A landscape with many peaks, sampled at points; each row gives a point and its height.
From any point a climber takes the steepest step (rise divided by distance) to one of its 2 nearest points. It stops when none of these is higher. Distance is the straight distance between rows; heights are no part of it.
lok: [ -3 -16  -6  15 -14   2   4   1  14  14   3  -8  10   3 -14  -8 -15  12
   5 -15  12   4  13   8]  height 2.95
gik: [ -4 -14 -10   7 -14 -19   4   8   8   4  -9   7 -13   9   4   2  -5 -15
 -10  17  -4  12  19  -5]  height 3.61
dadap: [-15  16  -3  -4  -3 -15  -3 -23 -25  -3  -5  -3 -20   4   6  12  -6   0
  -5 -10  -2 -11 -10 -14]  height 1.16
muba: [  1 -19 -11   7  -7 -14   6  12  12   6  -5   9   2   8  -3   5   1 -19
  -7  22   5  14  15   6]  height 3.42
geg: [ -3  20  12 -13  18   6  -2   1   2  -7  -5  25   5   6   0   2  22 -16
 -18  34 -26  -5  11  -2]  height 4.66
lunis: [  2  14  11 -11   8  12   6  -7 -10 -16 -12  18  15  -3 -13   6   9 -16
  -2  23  -9  -6   0  -5]  height 2.86
Zufu: [ 18   1 -12  -6  15  18 -13  10  -6  -6  11   1  -4   0  -2  -1   9   1
  -3  15  -5   2 -14  -5]  height 7.05
kevi: [  6  14   0  -8   7  16   3  -8   1  -8  -3  -7  13  -9   5  -1   6   1
  -5  -5  10 -12  -1  -5]  height 3.16
zubug: [  1 -22  -8  15  -9  -8  10   8  24  26  -3   1  10   3  -5  -9  -5  -6
  -5   9  10   9  17   5]  height 1.25
besaz: [ 13  11   0 -13  -2  19   4  -6  -3  -8   2   6   9 -13  -7   0   7 -14
   2  14   5  -4 -14   3]  height 3.56
Lene: [-13   9  -1   6  -8 -17  -6  -9 -18   5  -4 -12 -20   9   8   6 -14   4
  -6 -17   0  -2   2 -15]  height 1.49
fil: [  3  10  11 -17  24  10  -4   9  25   2 -10  13  16  -2 -18  -6  25  -8
 -11  34 -23   3   4 -10]  height 4.49
tusem: [  1  11   7 -15  19   1  -3  11  25   3   2   3   8 -10 -27   1  17  -4
  -8  30 -26   6  -2  -7]  height 4.39
biguz: [ -3   4 -17   4   5  16 -14  -3  -6  -2  -6  -1 -15  10  15  -3   9  -5
  -4 -16  25  -4   4   1]  height 0.47
lesu: [ -2  15  12 -18  -7  12  10 -26 -20 -17  -7  -1   4  -9  17   2  20  21
  12 -28   9 -21 -30  -4]  height 3.62
Bol: [ -1   5 -14   6  -7   8 -11 -17 -16   1  14  -1 -27  -2  20 -12  -5  10
   1 -25  13 -11 -18   7]  height 3.68
Libuv: [ 16   8  -5 -13 -10  31  -5  -8 -17 -11  -2  14  -2   3   3   1  13 -20
   0  15  18   0 -13   3]  height 3.12
Gopuf: [  3  -2 -14   0  -4  16  -3 -12  -6  -5 -16   7   0  15  -4   4   8  -5
  -4   1  20  -2   7 -12]  height 5.15
tebuz: [-13  20  -6 -13   5  -6 -10 -24 -27   0 -11   2 -22   6   9   8   7  -8
 -11  -3   4 -13 -14 -21]  height 0.94
Mas: [ 14  -3  -9  -4   3  21 -13  -3 -16 -18   7  10 -14  -4   9  -6   2  -2
   9   2  17  -1 -25  12]  height 7.02
voti: [ -5   0 -14  -1  -1 -11  -4  -1  -1   1 -14   2 -11  14   4   7   5  -7
 -12   8   1   0  15 -13]  height 3.87
gid: [  4   5 -10  -3   5  13  -2  -7 -16  -9   7  -4   1  -1  -3   3  -3  11
   4 -10   6  -6 -10  -2]  height 4.83
guki: [  2  -3  -5  -3   6  -4   7  11  28   6   1   6  12 -13 -32   6   1 -18
   2  21  -3  17  -2   2]  height 3.02
pil: [ -9 -24  -2  29 -15  -2   0   2   5  20   5  -4   6  12  -5 -13 -19  10
   3 -26  13   6  18  11]  height 3.66
bok: [ -4  19  15 -13   5  14  10 -24 -25 -18 -23  11  11   4   1   8  13  -6
   2  -2   0 -17  -3 -12]  height 5.87
zati: [  4  13   5  -8   5 -13   1   6   2   9  14  -4  -3 -10   7   0  -1  -7
 -15  14 -23  -3   0  -2]  height 7.01
Fek: [-12   5   0   2  -1 -25  -7  13  -4  15  -3  -4 -13  20   9   8   5  -6
 -20   9 -29   6  21 -11]  height 4.47
Kebim: [ -8  -6  -2  -1   3 -24   0  20   5  13   1   7  -6  16   5   9   8  -9
 -13  21 -31  14  24  -2]  height 4.79
nol: [ -3 -12  14  13 -26 -16   8  10  -4  17   6  -1  -5   6   3  -3 -24  -7
   0  -8  -8  11  14  -5]  height 7.57
Maz: [  1  18  18 -13  12  -3   7 -15  -7 -16  -2   7   9 -17 -10   1   1  -1
   1  18 -17 -14 -16  -3]  height 7.92
poge: [ 14   2   5 -11   0  37  -5 -12 -27 -20 -16  12   1   4   8  -7  13  -1
   8  -7  18  -6 -22  -8]  height 6.13
gat: [  1 -14 -10  10   9  -3  -6  13  14   6  -6  -3   1   9   6   2   2  -2
  -3   8   8   2  17   0]  height 2.54
mudu: [  2 -13   7  12  -4  -9  -5  23  13  22  11 -12   1   2  10 -10 -13   3
  -4  -9  -3   8  17   2]  height 2.26
sinav: [  6   2 -14  -1   5  -4 -13   5  -7   3  10 -10 -18   5  10  -3  -2   9
 -11   2  -8   1  -2  -7]  height 6.09
Zuso: [  3  -2 -11   0  -7 -14  -5  18   3  19  15  -7 -14  11   4   2   2  -2
 -16  11 -24  12  14  -1]  height 5.26
geb: [ 5 -7 -9  0  9 -5 -6 19 15  6 -3 -3  1  6  4  3  9 -4 -6 18 -8  8 11 -2]  height 2.42
pugus: [  2 -20   2  10 -16 -18   7  22  19  25   6   3  -1   4   2  -8  -8 -14
  -7  11  -9  18  19   0]  height 6.92
kago: [-10  -3   6   7 -13 -10  10  -9 -10  -4  -4  -7  -2   3   8  10  -8   5
  13 -24  10  -5   7   7]  height 2.43
sutu: [ 13  13   9 -16  -1  23   7 -13 -13 -15   0   3  12 -11   5  -1  12  -6
   9  -3   9 -10 -17   4]  height 3.73
gafa: [  4  -7   2   8   0  -4   3  14  -1   8  19  -9   0  -7  -7   2 -15  -3
  12 -10  -1   9  -1  12]  height 6.56
zot: [  7  -4  -1  -3  18  10  -3   7   3 -13  -6   2  13  -3 -12   4   4   3
   5   9   3  -1  -2  -7]  height 1.88
ritu: [-11  18  -1  -2   5 -12   3  -5  -4   2   0   7   3   5  -2  10   2 -12
 -18  16 -20  -7  17  -3]  height 5.16
sidat: [ -4  -7  -8  10   6  23  -8  -2   4 -12  -6   0   2   5  10  -8   3  12
   3 -24  29  -5   5   9]  height 8.79
tosuz: [  9   6   7 -13  -5  28   3 -20 -15 -20  -1   8  -1  -9  19 -11  13  13
  14 -24  23 -13 -31   7]  height 3.97
pir: [ 11  -7 -14   4  10  15  -7  11   3  -3  11  -2   0   0  -1   0   2   0
   6  -3  15   4   1  13]  height 4.76
vena: [  4  11   1  -9  21  -3 -11   2  -2  -4  -3   1  -2   2   6  -1  11   9
 -15  20 -26  -6  -1 -15]  height 2.05
vufub: [ -7   5  18   1  -9 -16  16 -11  -1  -8  -7 -13  10 -10  -4   6 -14  15
   8 -10  -9  -8   1  -1]  height 6.64
Runup: [ -4   6  22  -3   5 -12   6   1   7  -2   9 -17  13 -24 -16   2 -17  14
   9  -8 -15   1 -14  -1]  height 7.88
Bir: [  4  -2   4   4   9  -6  -5  17   9   9  16 -13   5  -9  -7  -2 -11   7
   0  -5 -12   7   0   1]  height 6.00
zonom: [  5   5   5  -6  12  13   5   7  17 -10   4  -8  16 -20 -18  -1  -1   1
  13  -4  13   4 -13   2]  height 5.04
tesod: [  6   8   5  -1  -2 -15   2   2  -7   5  13  -9 -11 -10  19  -2 -10  -8
  -8   2  -9  -2  -1   0]  height 7.43
fisa: [  2   3   9   4  -8 -14   7   2 -13   5  19  -7  -8  -8  17   2 -16  -3
   8 -12  -5   0  -7   8]  height 8.12
povut: [ -2   1  -7 -12  10  -4  -1  18  33  14   3   3   9  -5 -24   2  20 -10
 -10  33 -21  16   7  -4]  height 4.22
nabe: [ -6   6   5  -8  23  -8 -13   8  12   0  -8  -6   2  10  -1   4  11  11
 -15  23 -30  -1  10 -13]  height 2.15
fimaz: [ -4 -23   4  22  -5 -11   4  12   6   7  -2  -1   1   7   5  -5 -17  -2
   9 -14  11   9  15   4]  height 3.00
Fevi: [  3 -18 -19  12 -12  -1  -3  13  13  17   6   5 -15  14   6  -7   0 -10
  -7   4  10  11  19  15]  height 1.60
damir: [-10   0  -8   7  -1  11  -4 -12  -3 -13  -8  -7  -6   6  12  -3  -2  17
   3 -34  26  -9   1  -1]  height 7.49
Nafo: [-10  -6  12  12 -25  -9   8 -12  -6  -4   1  -6 -12   1  12   1  -9  20
  18 -39  11  -3   0  10]  height 2.04
sudal: [ -4  13   5  -6   8  13   8 -14 -14 -14 -19   7  14   5  -1  12  11 -11
   1   1   5 -14   7  -2]  height 5.63
Nozu: [ 13   3 -11  -7  -3  17   2   2   6  -3   0   3   5  -3  -2  -2   9 -13
  -3  17  14   0   2   4]  height 3.44
gab: [ -6  12  -7  -5  -3 -10   2  -9 -19  -3  -1   6 -14   5   6  14  -1 -14
 -11  10  -8  -4   1  -8]  height 5.94
libav: [  0  -5   0  -4  13 -11 -10  20  22   8  -2  -7   3   6  -7   2   8   7
  -7  19 -22  10  13  -9]  height 2.29
zofu: [  4  12   9 -13  -4  10  10 -19 -13 -14   2  -2  10 -14  11   3  11  13
  12 -14   8 -17 -25   3]  height 4.00
vum: [ -8   8  -1  -4  -1   3   0 -22 -26 -16  -7   0 -11   0  17   9   8  14
  14 -29  15 -15 -23  -4]  height 3.55
dat: [-11   3   5   0  -4  -6   1 -14 -12 -12  -9 -13  -3   2  10   2 -10  28
   7 -28   3 -13 -10  -7]  height 4.46
lati: [  0 -22 -13   3   9  -8   0  24  33  19  -4   6  15   2 -21   1  14  -7
   2  25  -2  22   6   3]  height 3.78
dizu: [ -2  -4  -9   5 -13  -7   2 -10  -9  -6  -8   1 -17   7   1   3 -13   3
   3  -4   7  -1   5  -4]  height 4.50
Panav: [  1   3 -15  13  -5  16 -18  -8  -9  -3  14   6 -26   2  15 -13   0   8
   3 -25  22  -4  -5  23]  height 4.12
vil: [ -4  -9   7  12   4 -17   9  10  10  10  -3  -9  18   0 -16   6 -15   4
   3   1  -8   4  14  -2]  height 4.41
nuba: [  4   4  -8  -3   5  19  -8  -9 -21 -18   1   3 -10   4   8   1   4  11
   7 -18  16  -8 -16   0]  height 4.38
tur: [  0 -24  11  21  -2  -5  -6  30  19  29  11  -9   9   6  -1 -15 -16   6
   0 -15   0  19  13   1]  height 2.52
besi: [ -4 -15  -6  21  -4   8   2   3  17   2   6   0   1  -2   2 -17 -10   8
  11 -26  26   3   8  23]  height 6.61
Nibe: [ 16   0 -17  -7   6  21 -18  -1 -15  -9   7   6 -15   6   6  -6   7   0
   0   7   5   1 -17  -2]  height 7.58
Zut: [ -2   5   3  -4 -17  12   3 -24 -18 -20   2   8 -17   0  21   4  19  19
  23 -38  25 -11 -29  19]  height 2.66
lazol: [  1   7   6 -11 -16   3  10 -29 -16 -16   1   0  -5  -5  18   5  21  23
  21 -33  13 -15 -32   9]  height 3.11
ruf: [ -3 -29  -7  12   5 -13   7  23  29  33   2   3  13   7 -22   1  -1  -7
   2  16  -3  25  10   3]  height 3.52
mizo: [ -3   1   0  -1   0   4  14 -10  -3  -8 -14   8  18   1  -9  13   6 -11
   5   8   9  -9  11   2]  height 5.38
pasa: [ -3   8   6  -7   3  -7   1 -20 -29 -15  -4   2 -10  -6  20  10   3   7
  15 -13   3 -16 -27   0]  height 3.20
zuzuk: [ -2 -24  -5  16   8  -8   0  13  16   3  -7  -6   8   7  -5  -2 -10   7
   4   0   9   8  13   0]  height 2.73
kop: [  7 -10 -13  15 -18   3  -6  11   3  14  19   4 -19   6   4 -12 -11  -9
  -1  -5   8  11  12  17]  height 1.78
fis: [ -9  -7  11  15 -19 -12  -4  -3 -10  13   2 -15 -12   9   9  -7 -25  15
   2 -29   0   1   7  -7]  height 2.47
Vopu: [ -1 -10   3  11  -5   5  10   0  13  -2   6  -6   9 -10   0  -7 -11  11
  15 -23  19   1   2  17]  height 5.92
gake: [-10  17 -11  -8   1   6 -13 -22 -30  -1  -4   0 -20   5  13   4   8  -5
  -5 -16  15 -10 -21 -14]  height 0.75
mede: [  2   8  18 -13  13   7   6  -6   2 -18  -1  -6  21 -23  -9   0   2  18
  15  -9  -1 -10 -25  -1]  height 8.81
tope: [-13   0   2  10 -13 -15   6  -8   3  14 -11 -13   4   7   4   0 -13   0
 -11 -10   1  -7  23  -6]  height 4.44
bukev: [  4  18  25 -18  16  20   3 -15 -22 -16  -9  13  22 -10  -8  -5  12   3
   6   4 -14 -12 -30 -11]  height 7.84
sen: [  0 -19  -2  14 -20 -14   0  20   8  26   8   0 -15  14  13  -8  -7 -12
  -9   3  -8  17  23  -2]  height 6.42
somot: [ -5  25  18 -15  10  15  -4 -26 -34 -11 -20  14   3   3   9   4  17  -8
  -4  -3  -4 -19 -17 -18]  height 6.19
zof: [  7   1  -5  -7   3  24  -7  -9 -18 -17 -16   9  -5  10   4  -1  11  -2
   0  -3  19  -4  -5 -14]  height 5.62
Suv: [  1   3   7  -3  -1  -9   7 -11 -19 -13   3   0  -3 -10   9  11  -4   1
  12  -5   0  -9 -12   4]  height 2.94
ruzak: [ 10   3   2  -6 -11  26  -2 -13 -10 -21  -2   7  -7  -5  12  -9   7   2
  17 -14  28  -9 -21  13]  height 4.35
rav: [  6  -3 -10   0  11  14 -10   7   1  -5 -10   0   0  11  14   2  17 -12
  -4   9  16   1   9  -3]  height 3.50
Kad: [-10   9   2   3  -6 -18   7  -8 -10  -1  -1   1  -3   6  -3  11 -10  -7
  -9   5 -14  -6  13  -6]  height 5.48
vub: [ 11   1 -14 -11  12   4 -16  12  -2   5  12  -1 -16   6  11   1  14   1
  -9  17 -11   5  -7  -3]  height 6.63
tomig: [ -2  -4  14   5 -23 -21  11   2  -9   6   6  -4  -7  -4  -2   1 -25  -1
   3  -2 -15   5   5  -5]  height 7.77
Per: [  2 -25 -12  19 -10  -3  -1   9  19  20   5   4  -3   7   0 -19  -7  -1
  -2  -2  15  14  20  15]  height 1.43
Sukev: [-14  -8  -7  14 -12 -18   2   1   4  23 -11  -9   1  18   4   1  -8  -2
 -17  -3  -3   3  25 -10]  height 3.91
las: [ -9 -15  -7  26 -16  -4  -5   3  -2  22   2  -3 -11  15   6  -8 -15   1
  -3 -26  13   7  21   5]  height 4.48
larut: [ -1  14 -16  -7   0  17 -18 -12 -18  -3  -5   3 -23  10  16   1  12  -7
  -3 -17  26  -6  -7  -6]  height 0.58
Tise: [ -5   0  19   4 -11 -17  10   0   0   0   6 -10   6 -11  -8   3 -24  11
   8  -6 -15   2  -1  -2]  height 7.22
buv: [ -9 -13  18  14  -9 -13   5  10   8  13   1 -17  18   2 -15  -1 -24  17
   4 -14  -6   7   8  -2]  height 3.90
reg: [ -1  10   0 -13   6 -17  -4  13  12  11  13   1  -6  -5   1  -4   8  -4
 -22  25 -37   7   3  -2]  height 6.70
tomap: [  4   6 -11  -6  -3   2  -1  -1 -12  -4   9   0  -3   3  -2  11   2 -11
  -5  11  -5   0  -2   2]  height 6.41
sozu: [ 14  -4  -3  -4   0   7  -2  -5  -5 -17   8   3 -13 -14   1  -5  -7   1
  14   3  10   0 -23   7]  height 6.57
sot: [ -7  15   9  -4   3 -12   1 -21 -18  -9  -7  -5  -1  -3   3   6  -7   9
  -5   2 -17 -17  -8 -13]  height 5.67
pak: [  3   2 -12  -6  -4  -4   5   2   3   2   7   3   5   2 -16   7  -1  -8
  -9  20 -12   3   8  -1]  height 6.91
Luno: [  3 -19  -4  10   2 -13   3  25  22  19   9   0   6   1 -13   4  -4 -12
   5   9   1  20  11  11]  height 3.30
Vebe: [ 12  15   6 -19  14   4  -4  -1  -3  -5   6  12   2 -15   0  -8  10 -10
 -13  31 -21  -6 -20  -6]  height 6.27
Paked: [  8  -9  -4   1  -4  10   2  -9  -4 -22  -4   5  -7  -4   0  -6  -6   9
  20  -9  18  -5  -7   5]  height 6.01
bas: [ -8  11   8  -3   2  -8  -2 -22 -16 -13  -8 -14  -2  -4  11  -1  -6  23
  -2 -12  -5 -18 -17 -14]  height 5.12
mif: [ -1  -3  -6   4   0   0   5  -8   6  -5 -14  -7   6   3  -2   0  -4   4
  -4   2   7  -6  11  -9]  height 5.39
rom: [ -1  -6  -9   8 -11  -1  -3 -14 -11 -16  -2   4 -22   4   5  -5 -10  11
  14 -17  17  -2  -7   4]  height 5.27
gup: [ 15   2 -14  -3  -9  24  -7  -5  -3  -7   5   7  -5   1   1  -7   6 -13
   1   9  21   0  -7  16]  height 3.28
kemiv: [-10  17  14  -9  25  -3  -4   4  13  -7   4  25   4   5 -10  -1  17 -10
 -19  36 -38  -1  11   2]  height 4.73
Raz: [ -6 -25  12  18   4 -15  -3  30  23  29   4 -10  18   3 -16  -3 -14   5
   1  -4  -5  19  10  -4]  height 2.84
fosu: [ -6  -6  -5   9  -3   3   2  -9   2  -5 -12 -13   2   6   5  -1 -10  17
  -1 -21  14  -6  10  -4]  height 6.23
garin: [ 14  14  15 -17  12  28  -4 -12 -33 -11 -10  11  12  -1   0  -6  14  -4
  -1   3  -9 -10 -29 -13]  height 7.37
Batus: [ -5  -8   0   3  11 -14   8  10  16   3  -7   8  17   3 -18  11   2 -11
  -4  23  -9   6  16   1]  height 4.95
zile: [  5  13   5 -12  -5  22   4 -15 -13 -15  -9   4   9  -3  14   3  14 -13
   4  -9  22 -13  -7   2]  height 3.57
kedi: [  2  -2  -7   5  -9  18  -5 -14  -9 -20   4   8 -16  -2   8  -7   0  11
  18 -28  24  -9 -14  21]  height 4.81
Debuv: [  7  15  -4 -15  -6  22   0 -10 -21  -9  -8  12   1   3   4   6  14 -23
  -8  17   6  -7  -5  -5]  height 3.01
nofa: [ -1  -6  -2   4   5  -5   0  12  27  17   0 -15  15  -4 -16  -6  -5   7
  -8  10  -7   7  10  -5]  height 2.16
timit: [  0  -2  18   3  -3  -7  12   1  -4 -14   8  -8   3 -15   6   6  -7  18
  22 -22   3  -3 -16  10]  height 1.47
fetep: [ -4 -26 -12  -2  -1 -18   2  26  36  28  -2   5   8   7 -12  -2  17  -3
  -5  26 -17  24  14   4]  height 3.51
bimot: [-10   6   9   4  -6 -20   7 -11 -19  -9  -6  -6  -9  -2  10  14  -8   3
   8 -12  -4  -9  -2  -1]  height 2.72
Duvu: [  6 -10 -19  -9   2   1  -2  18  28  12  -3  10   5   4 -21   1  19  -9
  -7  32  -8  18   7  -3]  height 4.02
Nedaz: [  1  -8  -6   8  -8  -2   3   2  21  13   0 -15  10  -1 -16  -7 -15  14
  -4  -1   1   6  10  -3]  height 2.46
dab: [  6  -4 -18   7  -2  18 -10   1  -4  -5  13   3 -11   3   7  -7  -2   1
   6 -15  23  -1  -2  22]  height 4.45
zelid: [ -9 -10   7   9   6 -21   5   9  19  13  -9   0  18   6 -15   5  -7  -2
  -9  17 -18   8  19  -3]  height 4.74
fazi: [ -6  -6 -14   7 -12 -11  -3  -1  -5   4  -7   3 -23  14   6   1  -7  -9
  -9   4   6   7  14  -8]  height 3.95
gogus: [ -3  13  18  -8  17  -3   4  -1   8 -11   4 -10  15 -26  -9   0  -6  13
   6  -5 -11  -7 -15  -2]  height 8.31
tef: [  9   8   3 -10  -5  10  10  -9  -4 -13  12  -7   9 -16   2   0   3  10
  19 -14  14  -7 -23  16]  height 4.34
lovom: [  6  15  -3 -19  11  -4  -4   5   3   2  12  10  -1  -7  -5  -1  11  -6
 -17  32 -35   2  -9  -6]  height 6.44
Kig: [  2 -14   0  10 -11   9   1  -6   4 -19   2   6 -12  -4   0 -11 -10  14
  22 -21  26  -1  -4  24]  height 5.40
vitu: [  3   7   2  -9   6  -4   6   3  12  -1   6  -1  10 -11 -20   3  -2  -3
  -5  18 -16   0  -2  -4]  height 7.32
zivok: [ -6  -1  -5   2   2 -18  -8   9   0   9  -9  -6 -13  13  10   4  -4   0
 -15   7 -14   4  17 -14]  height 4.17
Kapa: [  3   2 -13  -8   7   5 -10   5  -4  -3 -11   4 -12  15  12   4  17 -10
 -11  18   0   3   9 -11]  height 3.65
fude: [ -9  10   4 -11  16 -10  -1  10  19   2  -1  13   1   9  -4   1  20  -6
 -19  33 -37   4  17   1]  height 4.82
Kazi: [  6 -16   1  18 -14  -4 -10  24   5  24  20  -3 -13  10   8 -17 -14  -3
   1 -14   0  14  15  11]  height 2.02
Boluz: [  0  19   4  -9   3   2   5 -12  -6  -3   2  -6   7 -10  11   2   4  -4
  -5   1  -3 -15  -2  -2]  height 3.03
kozo: [ -1 -12  17  13 -18 -16   8  18  11  26   8  -3   9   0  -6  -8 -18 -11
  -4  -1 -12  14  18  -4]  height 7.60
kip: [ -6 -12   9  14 -18 -10   5  -3  -2   9   5 -16   6   1  -5  -2 -22  18
   6 -27   0   2   4   2]  height 3.19
teluv: [  1   1   2  -3  18   6   1  14  21   4   5  -7  18 -16 -28   5   3  -5
   7   4   2   6  -3   3]  height 5.31
safar: [  6  13   7 -14  13   9   0   5  11  -3  -7  17  13  -2 -11  -2  21 -20
 -15  37 -16  -2   4  -2]  height 4.59
veku: [  8  -1   0  -4  -3  14   7  -1  12  -9  13  -4   6 -20 -14   0   0   4
  20 -10  19   2 -16  18]  height 4.72
Sov: [ -4  -4  -8  14 -17  -7  -7   5  -9  20   9  -4 -18  16  11  -1 -10  -8
  -5 -18   4   7  17   2]  height 5.22
kibif: [  0   6   0  -4  -3  19   9 -12  -2 -13  -8  -3   8  -4   8   0   9   4
   7 -17  23 -12  -3   2]  height 3.37
Nade: [  0  22   8 -17   3  17   3 -15 -20 -12 -11  21   7   2  -2   6  17 -24
 -13  22 -11  -9  -1  -9]  height 2.92
tor: [  6  -5  -2  -5  18   7  -5  13  18  -6  -9  -1   9  -2 -21   1   6   4
   2  21  -6   8  -1 -11]  height 1.80
topul: [  6  -8 -10  -2   0   4   7   7  17   0  -2  10  15  -7 -22   5   3 -18
   5  24  10  10   3   7]  height 3.13
Fop: [ 10  -7 -17   6 -11   2  -8   6  -4   1  14   3 -25   5   7  -3  -7 -11
  -2   4   7   9   2  15]  height 1.61
sufev: [  3 -15   0   2   4 -18  -1  29  23  16   6   6  -2   0  -7   3   5 -14
   0  22 -17  23  12   6]  height 3.14
toku: [-11   2   4  11  -8 -15  -7   1  -8  14  -2 -19 -10  12  10  -3 -19  10
 -12 -15 -10  -2  10 -14]  height 1.89
sebin: [  0   7 -10   1   4   0  -9 -10 -17   1   6 -10  -9   0   8   1  -6  12
  -5  -9  -4  -9 -12  -8]  height 5.41
topev: [  1  -5  -6   8 -12 -12  -7  15  -4  19  15  -5 -22  10  16  -4  -6  -9
 -10  -4  -9  12  13  -2]  height 5.84
gel: [ -6 -31   1  19  -2 -16   1  20  23  38   0  -2  18  10 -14  -6  -7   3
  -4   8  -3  20  16  -1]  height 3.18
ner: [  2  19  12 -13  20  -2   1  -2  11  -3   7   4  12 -23 -22   2   1  -6
  -6  20 -25  -1 -13  -4]  height 7.56
sinab: [  1   3  -3   1 -10   5  -4 -18 -14  -9  12   2 -16  -9  15  -8  -3  15
  15 -26  15 -11 -26  13]  height 4.23
gura: [ -3 -11 -12  16  -1   9  -7  -1  11   3  -4   2  -9   4   8 -15  -7  10
   2 -23  26  -2  12   9]  height 7.59
Bufif: [  0   8  -1  -9   0  16  -8 -19 -31 -18  -9   7 -14   2  18   5  12   2
  10 -17  21 -13 -28  -1]  height 3.96
Zol: [-12  15   1  -5   7 -15  -2   1   4   2  -1  10  -3  10   0   5  14  -9
 -25  26 -33  -3  18  -5]  height 4.98
pof: [ -1   6   7  -2  21  -6  -5  17  18   9  11 -17  12 -18 -20   2  -4   4
   2   1 -13   9  -7  -2]  height 5.61
mev: [-13  12  18  -1  -1 -16   8 -16  -3  -6  -5  -7   8  -6  -9   4 -16  13
  -8   4 -22 -10   1  -6]  height 6.12
goruz: [  4 -11 -13   5  -5  -1   8  10  11   2   5   4   2  -3  -9   6  -4 -16
   5  14  11  11   6  13]  height 3.26
Pur: [  5  -5  -9   1  18   8  -4  20  14   5   9  -3  11  -5 -13   6   6  -4
   7   4   6  10   5   8]  height 5.05
lige: [  8  14   8 -14   7  25  -5 -18 -34 -14 -14  11   2   2   9   1  14  -1
   2  -9   8 -13 -28 -19]  height 6.74
Loz: [ -5  -9  -5   6   3  -8  14  -2   7  -1 -11   6  17   3 -13  11  -3 -10
   4  14   6  -1  13   3]  height 5.17
tuda: [ -1  25  24 -16  19   7   5 -11   4  -8   4   9  21 -22 -20   1   5  -7
   4  16 -18 -11 -17  -1]  height 7.73
vuvu: [ -1  -4   6   3   4   3   8   4  20  -2   2 -12  14 -16  -8  -7  -8  11
   9 -15  13   2  -3   3]  height 5.37
genan: [-13  -1  -1   6  -4 -13  12 -11  12   7 -16  -4  15   4  -5   2  -7  -1
 -12   7  -1  -8  21  -8]  height 4.94
bov: [  5   8   9  -9  23   7  -6   3   0 -14  -8   1   8   1  -4   1   8   5
  -6  15 -14  -8  -2 -14]  height 1.98
Sefa: [ -2 -11   3  14 -13 -10   8   0  -4   8   2  -7  -4   3   9   2 -14  -4
   8 -15  10   3  12   6]  height 2.71
deta: [  4  15  20 -17  12  12   7 -14  -7 -19  -8   2  17 -15  -7   0   7   6
   7   3  -5 -15 -16  -6]  height 8.25
Fivu: [ -4  -4  13   3 -15  -9  10 -10  -5 -16   3  -6  -5  -2  12   3  -4  26
  26 -33  12  -6 -12  10]  height 1.72
fatam: [  3  -6   3   5  -9  -5   4   3  -8  -3  15  -4  -6 -11   3   1 -16   1
  17 -17   7   3  -7  18]  height 7.26
Tuga: [ -1 -18 -12  -5  -2 -16   0  26  24  13   1   6  -7  11   3   4  19  -9
  -6  28 -19  21  14   5]  height 3.27

Call two points neighbours if one is among the 2 nearest of the other. Go from one point of each pair to the other, from neighbour to neighbour, staying as high as possible. Name the lowest point that can't be avoided.
deta and kozo | Tise
tomig and fisa | Vebe
kozo and tomig | nol

Where does a climber stop that starts at each point below?
bimot | Nibe
zot | fimaz
Nedaz | kozo
